Each row is a point on a landscape with many valleys, with its height.
A ball rolls from a point to the lowest of its 2 nearest points, and stops where none of them is lower. Distance is the straight distance between rows; heights are no part of it.
muk: [141 130 101 156 140  95 162  95 127  93 147 118  78 128 181 141 140 133
  56  85 135 177 137  95 133 153 132 159 112 144 155  99  69  94 137  88
 143  70]  height 5.09
mobo: [132 142 141 115 113  99  98 103  87 143 107 145  96 136  85 172 101 116
 144 165 158 150 110 122 162 164  86 139 133 164 179 122 152 152 115 124
 106  95]  height 2.66
pota: [124 137 123  45 119 147 123 138 133 129 153 110 121 127 102 145 128 122
  93 157 141 117 132 130 117  93 122 163  97 179  69 149 175 173 103 144
  88 112]  height 5.90
dubu: [151 128 135 122 160 112  79 126  89 171 131 135 118 110 112 147 124  66
 185 114 158 110 114 135 134 153 108  96 187 133 110 175 186 158  87 115
 145 115]  height 2.55
varo: [110 150 132  91 166 200 121 161 137 120 122 139 161 121 164 105 145 137
 136 187  93  64 121 134 126  96  97  77 128  62 123 108 124  95 131 146
  92 187]  height 0.45
galiz: [137 124 133 119 151 148 120  74  98  83 139 132  82 117 156 140 122  80
 109 115 124 134 167  92 136 107 131 156 170 103  30 123 162 144 116 121
 191 107]  height 4.20
sisof: [ 96 108 123 142 123 115 143  99 176 130  67 141  95 122 109 108 143 152
 116 133  39 178  83 146 141  96 106  72 200 131 133 120  76 131 103  76
 145 183]  height 2.60
Foz: [ 81  79 108  87 120 141 106 128 135 109  82 161 128 133  96  90 107 146
 104 170  59  94  85 130 143  70 122 150 123 112 123  97 118 185 138 139
 126 172]  height 5.12
robu: [170 103 123 107 167 115  92 129  97 107 136 134  97 129 140 122 122  85
 128  64 113  95  97 119  74 102 137 149 174 160  65 168 143 213 135 112
 169 108]  height 4.64
Vab: [150 125 150  77 149 176  83 124 106 113 138 129 110  75 148 131 101 114
 155 173 121  44 115 132 135 120  81 127 142  82 101 141 172 144 140 170
 131 179]  height 2.91
Bolos: [128 145 133  71 135 126 132 153 141 169 142 107 116 106 132 150 137 138
  95 163 142 127  98 137 144 154  68 122 100 150 168 136 128 113  80 146
  48 118]  height 3.62
bet: [137  79 130 109 123 148 136 185 172 118 101 134 146 102 124  91 133 177
 106 159  87 105 106 132 100 103 125  97  77 145 170 116  83 156 158 172
  71 196]  height 6.49
tepuf: [168 124 124 168 102 114 144 127 147 100 133 112 129 137 104 117 131 121
 176  65 148 142 147 161  75 120 191 112 152 158  91 156 132 140 172 114
 188 139]  height 2.38
lefib: [143 135 142 162 109 123 118 163 120 187 101 120 164 134  80 119 125 118
 204 126 122 141 121 173  86 136 147  60 189 154 134 181 167 148 111 111
 127 139]  height 2.98
vidab: [162  62 123 111  99 118 139 181 167 139 107 116 132 114  91  91 123 166
 118 129 103 129  86 150  93 106 139 105 105 189 161 147  97 181 148 147
  87 164]  height 6.53
sazil: [ 91 183 125 118 130 168 150 109  96  99 152 122 124 137 172 173 100 164
  87 162 142 102 175  88  99 172  69 177 108  67 114  90 120  46 144 133
 122  76]  height 4.48
vidug: [ 60 167 142 129  87 183 142 114 107 132 159 127 203 160 122 153 128 169
 143 177 143 106 189 132 111 141 132 161  89  70  89 106 158  55 142 139
 126 116]  height 4.52
tos: [152 145 118 146 135 105 118  78 111 123 142 139 107 123 119 194 160  77
 144 100 175 175 164 119 146 156 133 109 174 147  89 126 149 114  90  77
 171  95]  height 4.28
tugo: [160 105 116 114 134 105 130 130 139 129 161 110  97 111 132 146 143 110
 105  93 157 150 116 120 136 134 136 135 110 179 128 148 129 147 112 123
 121 115]  height 5.70
soga: [149 202 143 152 165 127 142 152  98 141 149  99 141 113 183 123 146 125
 117 133 152  86 170 104  87 169 111 137 118 110 142 155 140  89 131 150
  99  89]  height 2.94
lato: [154 171 108 149 177  91 122  99 110 105 114 130  85 144 152 126 153  98
  87  70 131 163 122 116 125 122 136 123 163 163 105 134 116 138 111  52
 160  77]  height 3.71
gonim: [108  73 114 112 145 140 136 169 153 105 107 160 141 131 143  87 134 163
  77 144  94 115 100 112 148 102 122 122  63 120 184  76  71 141 157 156
  81 167]  height 6.44
Vinaz: [ 76 151 147 119  76 154 116 111 116 132 109 138 169 164  76 130 100 163
 155 191 109 118 153 143 128 104 147 159  99 114 123 121 161 134 152 145
 119 138]  height 4.95
febe: [ 67 122 116 137 115  96 138 116 157 165  80 149 137 165  91 114 145 168
 109 146  86 183  91 137 169 120 113 106 134 133 184 102  78 118  93  96
 111 129]  height 2.11
dokuz: [171 159 139  85 128 151 141 151 166 136 141  88  96  88 119 148 149 110
 132 140 116 129 124 149  73 116 101  93 177 174  58 184 152 155  87 134
  93 157]  height 2.13
voka: [106 198 123 106 183 124 151 126 110 105 136 117 114 168 182 101 158 123
  39 103 126 140 156  93 119 110 120 177 123 125  66 112 132 129 110 106
 124  48]  height 2.83
mur: [132 204 155 128  89 150 164 111 165 113 113  94 102 115 109 173 154 157
 137 171  91 178 161 141  74 129 100  96 166 158  94 146 116 107 115 128
  97 156]  height 0.75
dola: [110 142 144 113  75 135 130 118 116 105 126 125 142 158  84 141  99 159
 128 163 132 146 156 135 111 112 158 175  88 166 123 125 156 157 164 151
 115 116]  height 5.08
Kuv: [ 95  58 116 119 110 148 119  86 118 114 164 157 139 117 133 135 101  96
 145 127 150 116 154 118 204 125 161 175 107  65 105  77 152 114 120 158
 189 126]  height 3.56
zop: [137 140 127 167 133 131 163  97 139 100 128 107  92 116 170 129 146 125
 121 108 102 160 155 113 115 119 139 111 169 106 105 125 107 103 131 101
 170 126]  height 3.66
Dufo: [ 89 196 125 104 176 145 139 140 106 134 135 121 145 164 173 111 148 130
  84 134 141  99 136  99 137 127  91 161 110  80 103 106 134  91 104 116
 101  75]  height 3.47
nug: [ 84  93 102 128 122  94 134 100 145 156 114 144 117 147 109 130 145 125
 103 120 115 184  82 131 190 121 124 122 131 145 165  97  99 125  80  86
 134 115]  height 1.82
kuzuf: [163 127 129 144 133 109 108 122 122 154 114 122 113 108 105 150 137  89
 179  99 137 145 111 156 110 142 129  68 198 160 116 171 152 149 100  93
 153 139]  height 2.80
ninos: [110 123 110 132 148 105 153  95 130 102 133 131  82 154 165 122 137 127
  45  94 106 183 118 103 162 118 119 161 120 131 131  81  85 114 120  90
 145  69]  height 5.23
miv: [154 103  97  96 127  96 144 165 155 137 159 105 126 147 100 118 144 129
  82  88 161 161  95 136 121 105 162 142  79 220 128 145 122 167 112 113
  94  95]  height 5.56
lata: [ 55 196 122  78 138 140 118 114 114 129 101 139 139 189 103 107 127 135
  93 174 103 121 107 124 157  83  90 171 126 114  86 104 147 141 101 109
 103  94]  height 3.91
gile: [ 92  71  97  80 133 127 119 148 153 175 156 135 151 122 109 125 142 103
 119 134 135 122  98 129 189 103 137 137  98 129 130 120 142 139  67 135
 109 140]  height 2.92
kela: [101 166 145 107 131 130 127 169 144 148  84 122 152 167 105  92 129 188
  99 155  81 129 110 135  99  94 113 118 104 155 153 143 115 152 127 132
  60 137]  height 5.59
Ganu: [141 105 141 122 124 138 113 176 116 134 149 124 173 125 125  93 108 120
 176  98 136  78 143 157  93 111 176 137 121 129  98 161 180 179 161 169
 145 139]  height 7.33
gakof: [141 168 162 100 118 195 116 111 118 102 144 108 132  80 154 154 123 151
 150 200 117  70 155 134 107 135  88 117 132  77  97 130 160  86 142 171
 121 173]  height 2.30
vobe: [133  74 100  96  63 125 147 125 180 118 134 119 122 121  60 135 127 132
 139 131 128 156 122 156 119  96 169 132 120 186 107 137 127 174 133 131
 126 155]  height 6.60
Dufi: [115  31 123 145 127 103  89 151 122 141  67 174 137 123 102  79 109 138
 151 128  83  92  66 131 134 114 121 103 146 112 177 112  93 191 157 134
 150 175]  height 3.30
vog: [116 112 117 159 144 115 119 172 110 159 152 123 185 159 133  86 144  97
 159  65 153 109 134 140 116 101 192 128 121 124 101 155 168 154 130 125
 170 105]  height 7.26
netom: [120 126 130  82 129 207 128 140 147  97 153 137 150  94 161 146 139 153
 125 204 107  72 136 135 127 117 100 101 100  68 132  87 117  72 148 165
  96 188]  height 1.42
kufi: [137 167 182 147  70 142 119 107 123 131 105 125 129 121  90 176  91 171
 167 190 118 153 164 147  98 163 123 129 128 138 160 144 137 112 157 167
 103 146]  height 1.69
revo: [112 137 145 127 164 135 122 125 144 134  66 141  94 108 145  97 135 134
 129 149  43 123  87 135 128 113  68  74 203  95 134 133 101 143 110 108
 127 189]  height 2.87
kis: [152  84 136  97 160 143 113  80 139 125 160 130  53  60 160 170 122  69
 108 128 114 137 107  93 183 153  84 140 161 117  97 137 134 118  83 125
 141 164]  height 5.95
nutu: [ 81 135 140 157 104 121 101  94  90 125  82 163 139 179 100 119  76 154
 149 168 126 127 116 107 168 126 114 170 113  83 186  87 113 124 159 136
 139 118]  height 1.93
Vure: [ 96 157 132  81 171 161 101 116 116 127 100 139 111 124 145 107 112 112
 125 172  99  77  87 115 171  98  53 131 159  64 103 114 136 128 105 118
 112 151]  height 3.41
Nuson: [146 194 132 100 121 142 177 136 180 139 147  80 102 107 132 165 186 124
 112 141 129 165 151 143  81 136  99  93 161 169  66 159 127 105  75 120
  84 136]  height 1.52
Forab: [135 178 166 135  71 141 134  94 152 108  84 121  95 125  89 180 110 181
 139 196  82 178 155 137  85 131 106 118 153 163 140 140 105 124 141 142
  96 161]  height 1.28
Rubag: [118 137 135 100 146 140  88 144  79 121 129 138 146 153 129  97  90 124
 123 147 151  59 110 111 147 104 115 176  83 103 131 119 163 160 152 157
 121 108]  height 6.02
Rura: [212 139 112 154 117 102 126 110 142 123 104 124  96 118  78 162 136  98
 167  71 154 152 105 171  79 132 139  68 189 199 114 152 116 142 124  43
 155 148]  height 3.01
tus: [100 121 112 158 148 151 154 153 124 139 140 144 152 127 185 141 128 128
 128 133 131 113 146 106 136 172 101 115 107  47 197  77  84  44 133 138
 113 125]  height 3.84
led: [120 133 132 135 171 118  78 144  84 190 124 140 146 129 126 112 118  71
 189 118 168  80 102 126 160 143 105 111 162  86 134 160 178 141  90 128
 142 116]  height 2.26
Bekul: [131  99 146 153  45 131 150  92 168  96 130 124 130  98  93 160 112 151
 195 138 129 167 174 170 127 151 172 123 144 126 122 123 128 107 163 164
 169 176]  height 4.30
Visu: [141  72 125 162 110  93 122 111 125 127 119 135 102 110 131 134 112 142
 127 117 137 151 103 122 160 151 128 128 110 143 205 113  98 130 146 132
 148 138]  height 4.53
suzu: [197 129 147 167 144  78  90 131  80 110 109 133  92 103 142 119  91 121
 141  98 151 108 120 124 104 172 131 130 139 158 186 164 137 169 177 142
 152 109]  height 4.76
Divi: [116 155 138 137 105 116 157 145 126 115 142 111 153 175 120 127 128 167
  98 127 134 156 157 117  98 115 166 170  71 171 135 125 125 134 160 145
 107  89]  height 5.20
gabi: [ 81 163 118 139 122 171 155 133 116 128 155 124 147 128 169 174 115 153
 116 158 131 111 175 102 102 176  82 142 113  44 138  87 108  25 131 133
 123 105]  height 4.21
sarag: [138 148  98 175 123 102 168  89 120 109 156 117 100 120 164 187 148 120
  99  88 161 176 181 100 109 190 134 146 141 132 136 108  92  59 130  90
 163  61]  height 4.87
mafem: [121 128 122  29 126 158  94 132 121 138 147 122 129 117 102 139 111 123
 108 184 135  73 109 135 144  96  97 160 101 144  90 142 180 160 104 152
  86 133]  height 6.05
pured: [117 128 107 122 131 102 157  82 168 130 124 129  83 121 130 158 163 123
  85 103 109 205  99 135 162 135 110 106 161 162 127 108  81 103  82  59
 135 125]  height 1.29
bisog: [128 199 157 140 127 141 144 168  97 154 159 106 182 152 144 136 121 160
 114 156 163  99 166 124  74 170 123 155  67 133 148 152 153  82 147 157
  70  83]  height 2.93
mizo: [108 128 122 139 127 144 156 107 145 134 147 116 123 110 160 146 152 118
 137 131 121 149 153 121 144 129 129 114 153  95  99 117 133  91  97 125
 152 133]  height 3.89
bika: [ 77 205 132  85 164 142  97 112  96 138  93 138 131 170 117 101 112 118
 123 169 122  92  85 111 171 101  60 153 149  85  93 117 145 134 101 109
 106  99]  height 3.67
Nar: [159  69 104 105  64 114 149 153 184 144 103 116 128 133  43 109 122 159
 137 135 112 164  84 167  90 104 152 106 133 214 137 152 107 173 134 115
  95 157]  height 6.56
rirab: [106 145 141 149 144 146 123 179 151 168  85 123 169 136 129  86 146 151
 158 148  72 106 112 145  94 102 120  59 156  99 147 148 111 134 116 134
 101 186]  height 5.71
baga: [128 108 120 104 160 131 100 107 105 100 133 138  92 130 147 115 118  83
 111  95  99 113 112 107 118  78 131 154 173 127  48 139 148 191 119 116
 183 118]  height 4.46
kab: [109  70 129 124  92 145 127  76 129  84 131 150 104 108 132 133  93 121
 139 149 107 132 151 122 171 108 143 164 130  90 111  87 136 141 151 154
 188 155]  height 3.92
Dur: [122  93 110  94  67 149 162 151 191 140 153 100 153 113  79 128 143 138
 153 141 125 141 139 163 112  97 173 120 116 158  92 143 143 144 120 152
 115 170]  height 6.65
dudi: [108 129 116 105 164 155 149 211 156 141 140 126 184 142 161  86 164 144
 101 130 118  95 119 132 116  97 137  95  74 120 153 114 112 120 124 151
  65 154]  height 5.37
torub: [169 148 173 139  84 114 115 105  99 101 130 131 111 105 114 173  86 139
 165 152 164 142 173 147 114 187 128 147 121 157 159 138 159 129 175 176
 128 113]  height 2.20
tulu: [170 115 133 156 121 118 136 110 119  97 177 120 127  92 154 146 137 104
 160  72 186 128 196 132 121 168 177 145 126 127  84 149 160 114 151 163
 180 109]  height 3.25
Zugan: [113 176 143 110 161 149 121 185 119 140 112 127 170 163 142  89 129 168
 100 162 115  79 107 123 115 109 104 126  77 114 165 126 117 122 142 144
  55 130]  height 5.50
suvof: [117 187 134 134 173 158 140 148  94 124 150 112 161 141 192 103 147 122
 105 135 149  68 173  98 106 127 121 151 108  73  89 128 152  88 132 140
 120  97]  height 3.43
tenek: [173 126 142 138 157  97  94 130  94 126 102 129  80 104 141 120 106 113
 135 115 119 107  94 121 112 146  96 119 159 149 164 160 136 175 144 128
 134 129]  height 4.86
mive: [178 134 130 209 122  87 148 155 127 130 131 107 145 140 141 106 137 160
 129  78 153 150 146 128  86 158 186 121  93 157 205 155  87  99 180 126
 130 101]  height 1.50
nit: [149 220 138 158 159 103 135 129  70 144 137 112 125 130 157 152 147 107
 120 130 177 114 177  99  93 201  98 143 138 138 139 156 154  95 120 126
 100  51]  height 2.48
Lil: [125  77 111  79 135 112 110 137 149 183 160 128 116 100 109 152 134 103
 107 135 155 138  82 124 191 152 101 131  94 157 167 135 134 131  61 136
  81 129]  height 3.28
Roro: [167 150 107 130 152  95 114  81 118  95 131 141  85 138 109 182 156  82
  99  82 150 176 136 119 146 127 131 120 161 177  80 116 125 145  99  49
 164  94]  height 4.00
Zokun: [103 136 109 142 134  94 147 113 139  99 105 135 106 181 130 101 143 161
  52  90  98 193 104 118 138  90 149 147 111 168 146  96  72 141 134  79
 137  86]  height 5.36
pov: [122 169 108 151 195 104 139 123 114 132 128 119 113 153 186  93 165  93
  78  75 126 149 143 103 135 123 139 141 160 109  94 122 116 110  98  75
 153  57]  height 3.38
Bipe: [141  90 139  93  85 166 142 143 163  91 168 119 150  79 144 147 116 153
 135 159 134  96 159 149 126 135 148 143  65 115 135 108 128 113 167 203
 115 177]  height 6.83
Vulak: [ 95 155 117 161 184 108  95 141  73 151  95 146 141 188 145  56 116  85
 135  96 123 108  95 105 156  95 123 140 157  79 117 117 138 153 115 105
 164  79]  height 1.54
kudad: [114  65 120 100 109 119  93 106 118  99  86 160  91 116  97 110  91 134
 112 149  78 112  82 124 131  92 112 163 142 143 128 115 127 212 152 141
 148 160]  height 5.02
lapa: [137  79 130 131 120 153 146 138 144  99 161 134 136  88 175 131 119 128
 132 129 131 107 154 121 144 135 145 134  91  84 149  95 114 107 161 176
 141 163]  height 6.92
zet: [ 64 150 128 124  92 173 165 110 139 138 147 116 167 134 132 163 147 148
 145 164 122 131 180 127 124 124 133 129 124  86  85  99 143  69 104 137
 137 134]  height 4.22
Pas: [117 169 142 121 147 152 131 142 111 121 139 109 142 134 149 114 142 120
 130 129 133  96 164 118  99  96 139 139 133 116  58 149 177 140 125 139
 142 116]  height 2.99
nozoz: [152 131 150 101  95 179 150 172 161 102 156 103 161  98 139 129 123 178
 119 172 117  91 156 147  84 113 146 123  69 130 129 131 120 115 169 194
  80 180]  height 6.76
dazir: [103  93  91 138 117  81 109  85 119 141 126 155 115 161  86 151 132 110
 105 104 148 193  91 129 193 124 148 137 119 170 158  90 111 137  95  75
 158  89]  height 2.17
Bevo: [109  74 103 170 103 123 159 121 171 129 132 122 145 133 118 101 151 128
 154  84 113 163 119 147 139  88 189  93 143 115 117 119  97 118 124  97
 194 161]  height 2.82
vav: [161 125 155 148  99 117 121 116 110 101 158 124 134 102 139 145 101 126
 172 110 174 119 189 148 124 178 163 154 111 128 113 142 174 118 173 182
 158 114]  height 2.76
zole: [ 95  58 100  85 166 136 151 157 195 145 140 149 125 109 147  98 165 110
  66 107  76 142  74 127 187  86 124 111 129 121 117 101  87 133  84 105
 102 177]  height 6.24
kitu: [157 148 129 160  99 104 141  86 104 113 151 132 110 114 119 215 140 111
 147 112 184 178 182 123 125 197 131 127 141 157 136 117 138  97 128 112
 152  83]  height 4.58
funav: [115  59 119 172 152 113 119 172 139 141  81 156 159 139 130  62 136 142
 146  94  84 111  90 132 115  98 156  77 138 107 166 118  83 160 151 122
 155 174]  height 3.17
zevuf: [172 136 144 178  88  98 139 136 120 110 135 125 155 156  83 126 111 132
 176  80 169 162 167 167  87 146 198 126 124 178 119 152 150 141 188 118
 160 107]  height 2.12
Tufo: [ 67  74  87  83 126 154 134 158 158 165 141 152 182 133 107 109 150 117
 125 161 116  95 100 140 187  84 138 114  89  96 142  91 127 122  85 141
  97 164]  height 2.52
meva: [116 153 142 121 131 135 111 121  73 111 145 133 143 152 144 132  96 134
 125 148 173  80 141 100 147 145 114 191  76  94 135 110 158 115 160 159
 129  84]  height 5.88
Bilo: [103 173 147 124 138 124 125 178 139 179  83 113 159 160 103  90 140 155
 136 143  86 132 103 151  98 106 113  85 149 146 144 164 133 147 105 116
  75 141]  height 5.65
Gof: [133 119 105 113 128  80 126 135 133 113 117 129 107 165 100 108 134 146
  65  85 126 172  77 133 124  98 143 143  97 214 145 125  98 184 132  86
 117  89]  height 5.46
tuv: [159 132 143 119  84 160 165 174 187 111 142  85 140 106 112 119 134 167
 132 147 111 126 143 150  67 105 145 114 103 154 112 152 116 135 151 177
  91 184]  height 6.71
Kog: [157 149 102 127 139 112 171  84 190 122 146 108  72 104 147 169 187 109
  87  84 135 203 119 139 130 149 116  97 168 166  97 126  74  76  76  46
 129 127]  height 1.84
mobed: [106  95 124 144 117 113 100  83  87 116 149 155 135 144 121 137 104  90
 156 103 178 135 156 117 189 142 164 175 117  98 110  99 168 133 131 150
 200  84]  height 3.09
vataf: [188 140 123 186 124 116 147  62 123  70 115 121  66 100 150 145 130 107
 144  80 127 158 158 125 105 133 152 109 188 131 103 132 103 108 163  73
 209 132]  height 3.42
Doma: [129 204 134 117 146 120 147 115  93  87 141 117 119 165 137 152 151 120
  73 122 161 141 189  94  90 124 130 177 114 172  54 127 162 147 133 117
 119  55]  height 1.89
pel: [ 97  81 102 127  96  97 104  76 107 124 144 157 120 153  85 160 111 101
 132 121 166 169 130 123 197 131 163 170 106 147 136  84 144 147 113 121
 176  92]  height 2.59
les: [153 116 127 118 186  92  99 149 120 160 117 133  88 100 156 104 136 102
 102 100 119 118  63 119 152 149  79 109 150 136 167 157 120 150  95 111
 108 130]  height 4.99
tana: [147  75 101 166  83 126 161 122 184 109 140 113 139 147  87 101 142 136
 180  57 138 149 128 170  93  95 208 109 144 141  96 135 105 123 158 102
 202 172]  height 2.61
Vube: [112 193 149 125 132 144 110 119  74 100 126 133 145 176 143 131  82 174
 112 176 150  76 127  92 129 140  83 192  76  82 156 105 123 101 178 146
  99  85]  height 5.73
pera: [211  82 120 105 128 118 123 153 145 113 187 107 119 106 112 125 114  98
 144  57 177 114 129 142  86 136 177 143 119 188  80 182 151 176 145 153
 143 119]  height 4.14
rusul: [ 96 108 125 128 132 159 113 142 134 142  91 163 164 136 120 112 121 157
 154 189 110  94 101 125 161 131  97  94 105  70 204  87  87  96 136 150
  82 180]  height 1.73
pesa: [133 157 156 114  87 148 139 143 100 151 168 112 171 126 113 168 109 148
 138 161 186 115 176 142 105 180 131 157  73 145 134 141 179  90 139 169
  84  88]  height 2.33
beza: [150 156 143  89 170 154  93 111  96 134 148 119 102  88 161 148 116  96
 138 158 166  69 124 105 150 155  61 143 133  88 104 152 171 114 101 153
 113 128]  height 3.40
fumen: [204 120 125 126 131 121 138 122 136 109 189 106 121 102 117 159 148  83
 142  70 207 133 183 127 103 162 172 137 125 170  54 174 168 130 125 144
 150 102]  height 3.76
fuv: [121 154 120  78 123 118 136 160 125 157 145 115 144 163  91 136 136 122
  95 137 158 154 127 133 126 111 134 144  95 206 106 143 166 163  93 116
  71  72]  height 5.72
sil: [184 177 134 189 138 101 155 181 141 134 123  89 146 149 137  88 147 158
 115  87 131 142 139 130  56 136 167 106 114 174 164 177  90 122 165 124
 100 114]  height 1.27
fove: [101  55 110 180 108 102 115 126 138 153  95 152 159 140  94  90 127 128
 176  94 103 136  93 155 144 102 179  81 164 111 151 119 106 146 128 101
 198 163]  height 3.02
Gedu: [ 60  96 109 128  89 119 103  84 107 123  90 169 141 168  72 113  80 132
 139 182 113 132 105 122 197 102 138 174 115  92 156  74 123 147 134 134
 154 125]  height 2.23
gir: [198  83 121  98 147 108  98 116 125  99 137 133  72 111 121 141 122  91
 117  65 114 114  67 130  78 110 125 139 172 193  85 163 115 213 142  93
 151 136]  height 4.78
Ner: [107 173 157 129 155 138 100 118 110 121  60 143 109 144 131  99 101 155
 136 171  72 102 100 114 130 110  68 119 167  87 145 127 117 144 137 124
 113 154]  height 3.11
noge: [110  84 120  90 145 137 132  83 157 130 142 143  72  90 149 148 130  94
  86 139  88 154  99 109 198 125  90 139 154 110 109 107 114 117  82 112
 130 157]  height 6.06
lag: [ 72 156 156 146  74 160 124 125 108 156 138 142 213 174  88 139 107 171
 174 181 134 115 170 147 127 143 155 157  78  87 139 119 156  85 163 147
 112 128]  height 4.79
goz: [108  98 121 110 172 175 109 168 135 134 101 169 156 109 147  88 135 121
 154 169 101  65  91 132 144 107 102  63 127  72 162 102 113 120 132 150
  93 203]  height 1.22
Zepel: [155 110 123 148 157 141 141  95 114  99 170 117 112 104 180 125 144  82
 118  75 156 121 196  93 131 134 168 151 148  84  49 137 151 109 124 136
 195  99]  height 3.80
fel: [149 163 137 112 171 141 120  96  84 110 153 117  87  93 187 153 121  96
 105 140 162  87 155  79 140 169  69 167 138  83 104 131 149  94 112 144
 127  88]  height 3.81
vad: [142 125 125 103 175 126 132 177 159 152 130 117 117  95 165  97 161 119
 102 108  96 110  88 135 125 115 100  89 146 131 133 154 110 145  98 123
  93 164]  height 5.13
Bibes: [167  97 132 102 125 126 122 111 147 131 159 114  77  62 139 168 130 101
 128 128 136 140 115 124 143 150 106 119 140 154 124 151 135 136 100 148
 123 160]  height 5.83
melu: [208 157 109 168 139 104 133  91 134  89 106 121  77 120 115 144 139  98
 146  54 137 142 119 146  71 118 148  89 184 178 101 146 100 137 146  44
 178 142]  height 3.18
Kel: [ 66 124 113 101 102 148 122 126 139 117 104 136 155 158  89  98 118 145
 132 166  74 110 125 138 123  61 154 147 125 118  95 116 144 172 135 133
 137 156]  height 5.10
Zepi: [139 178 149  94 144 159 128 149 133 127 127  93 116  99 145 128 144 120
 136 149 103  94 140 137  75 104 101 105 166 135  60 173 170 151 109 140
 114 151]  height 2.53
Bas: [150 148 144  84 107 145 123 134 103 166 169 108 140 101 117 189 114 123
 140 172 195 112 144 138 129 188  90 143  96 148 135 145 181  97  99 163
  71  91]  height 1.40
kep: [147 108 148 169  76 141 157  88 161  99 129 116  99  68 149 169 125 145
 171 142 110 165 164 143 119 162 130 103 163  97 147 117 100  79 145 161
 168 180]  height 4.47
zanet: [153  97 136 180 115  73 100 126  91 129 103 141 121 143 110 121 100 142
 146  99 156 149 113 131 138 157 155 132 107 160 211 132 121 150 172 132
 155  98]  height 4.65
Fem: [150 172 124 151 156  93 139 181 118 143 136 100 147 162 140  91 152 128
 105  86 152 132 131 125  84 121 161 125 112 178 126 170 137 149 134 107
 107  74]  height 0.83
mim: [108 137 123 162 119 108 162 142 141 108 122 116 140 178 140 103 142 173
  85  99 109 172 138 110 114 104 167 148  86 146 157 109  83 125 153 120
 128 102]  height 5.29
mutog: [100 152 120 141 183 129  90 130  81 164 114 144 147 156 145  94 114  65
 165 120 158  83 101 101 188 121  97 137 161  47 105 128 158 125  93 117
 154 101]  height 1.94
gigek: [174 210 134 170 166  97 138 153  90 117 133 108 130 144 150 104 153 111
 115  91 155 115 175 112  58 139 154 132 146 172 101 181 154 146 153 112
 126  69]  height 1.41
Rere: [ 96 161 122 167 157  94 111 138  86 132 101 140 144 200 128  81 129 125
 109  96 119 145 112 111 130 100 152 148 128 135 132 121 131 160 135 101
 154  73]  height 1.07
dal: [111 163 130 116 147 158 147  79  89  93 138 124  83 127 181 159 103 123
  83 148 135 110 168  78 135 157  65 180 136  55  93  88 122  71 132 125
 136  64]  height 4.19
Kodid: [126 139 166 164  80 127 115 128 116 183 102 132 165 120  76 146 105 131
 223 163 139 147 145 177 129 167 137  83 167 126 164 158 173 110 122 142
 126 144]  height 3.14
tikig: [102  74 119  74 187 149 135 124 178 152 144 154  97  95 160 119 145  82
  70 124  73 132  73 116 210 109  88 120 159  92 102 105 105 114  70 104
 107 177]  height 6.14
Nomi: [141 144 143  97 100 120 108 108  93 167 137 132 115 110  94 199 102 108
 157 177 188 137 127 131 159 196  75 135 126 152 169 131 169 113  95 145
  89  88]  height 2.24
Lanuv: [161  42 126 177 108 101 134  94 149 108 103 142  82  83 150 129 115 143
 113 108 108 158  94 121 162 146 127 112 130 132 198 104  65 117 162 113
 165 176]  height 4.42
toril: [ 90 130 124 167 127 142 140 158 122 169 141 138 193 141 148 139 134 139
 167 139 150 114 149 127 139 171 130 110  97  61 196 101 114  56 123 149
 114 128]  height 3.59
gud: [124 106 110 106 139 131 165 188 183 151 154 106 153 115 150 109 171 140
 101 117 118 134 110 135 126 105 135  98  92 142 143 128  99 124 104 143
  79 156]  height 5.26
tek: [119 211 158 139 153 146 105 141 104 130  96 137 145 174 142 119  96 191
 115 179 119  90 118  98 109 145  74 152  96  87 184 125 100  94 168 140
  58 114]  height 5.62
pef: [ 98 125 144 167 101 121 118 133 112 183 123 138 177 144 104 133 115 131
 200 141 155 134 141 148 155 167 140 110 124 102 184 131 150  97 125 148
 131 129]  height 3.33
baf: [ 78 154 143 148 135 113 132 116 157 137  48 151 122 171 112  96 134 191
 101 144  40 177 103 129 137 102 107  99 162 116 161 109  65 127 117  95
 110 147]  height 2.34
Kori: [115 148 136 179 132 140 150 174 161 176 116 104 180 132 138 100 170 137
 178 121 103 133 137 149 106 121 151  51 155  99 141 148 115  94 107 125
 126 173]  height 5.75
vin: [139  78 105 147 152 118 121 159 141 169 178 119 166 119 141 113 157  80
 161  57 171 122 137 133 149 129 189 105 123 110 105 160 152 120  92 127
 169 126]  height 7.19
Tozez: [145 150 148 217 100  97 139 147 111 155 130 125 186 163 114 119 128 150
 176  91 157 164 169 149  94 165 199 117 108 141 178 158 128  97 174 125
 137 102]  height 1.77
Kam: [188 201 138 179 152  93 130 132  82 123 132 116 125 126 135 150 147  97
 144 101 176 135 184 119  84 175 144 114 159 165 122 171 159 125 144 107
 136  69]  height 1.88
vigal: [ 63 114 111 116 112 157 143 156 156 168 115 144 193 150 104 120 147 161
 141 177 108 117 119 141 153 111 133  98  89  93 182  90 100  90 105 138
  82 166]  height 2.10
Bifet: [174  56 110 152 126 106 135 146 154 146 187 114 146  91 147 128 140 102
 151  59 187 132 136 141 155 161 187 119  94 133 152 148 126 110 125 150
 159 131]  height 7.10
Vem: [107 133 123  67 118 144  89 124 109 135 113 133 129 136  93 122  97 140
 125 195 132  75  84 127 165 109  85 160  99 117 142 121 156 151 126 147
  87 134]  height 6.15
bigap: [ 95  55 101  90 154 161 159 154 177 113 139 162 131 109 162 105 150 128
  74 139  87 122 100 118 172  97 119 116  84 107 154  66  76 118 125 137
  84 177]  height 6.36
lenav: [152  49 138 158  88 123 123  82 151  81  99 142  80  78 125 131  99 136
 150 127  84 145 114 140 136 123 137 117 170 120 141 115  95 150 175 129
 193 201]  height 4.27
pozon: [128  56 129 132  66 129 131  91 160  84 120 139 110  94 100 133  95 138
 167 130 102 139 139 156 135 115 165 138 146 125 111 117 121 157 169 156
 186 188]  height 4.13
dugun: [ 91 150 133 159 133 101 112 120  92 139  97 146 133 185 121 114 105 146
 127 135 128 146 111 102 159 136 112 154 108 114 185 101 111 127 136 121
 121  87]  height 1.61
lim: [162  66 118 104 112 101  99 104 131  98 107 140  70 106  95 135 107 125
 119 112 103 134  74 134 109 113 119 136 158 192 125 139 111 213 150 106
 149 151]  height 4.90
dugaf: [170  47 131 151 118 117 124 127 144  99 160 132 116  71 162 126 112 114
 161  87 142 117 136 140 150 154 161 124 121 107 146 126 122 129 163 165
 180 170]  height 7.01

For each start below, name the point where the ball stops.
tus => Rere
Foz => mur
kab => nug
lag => Rere
fumen => mur
tana => Fem
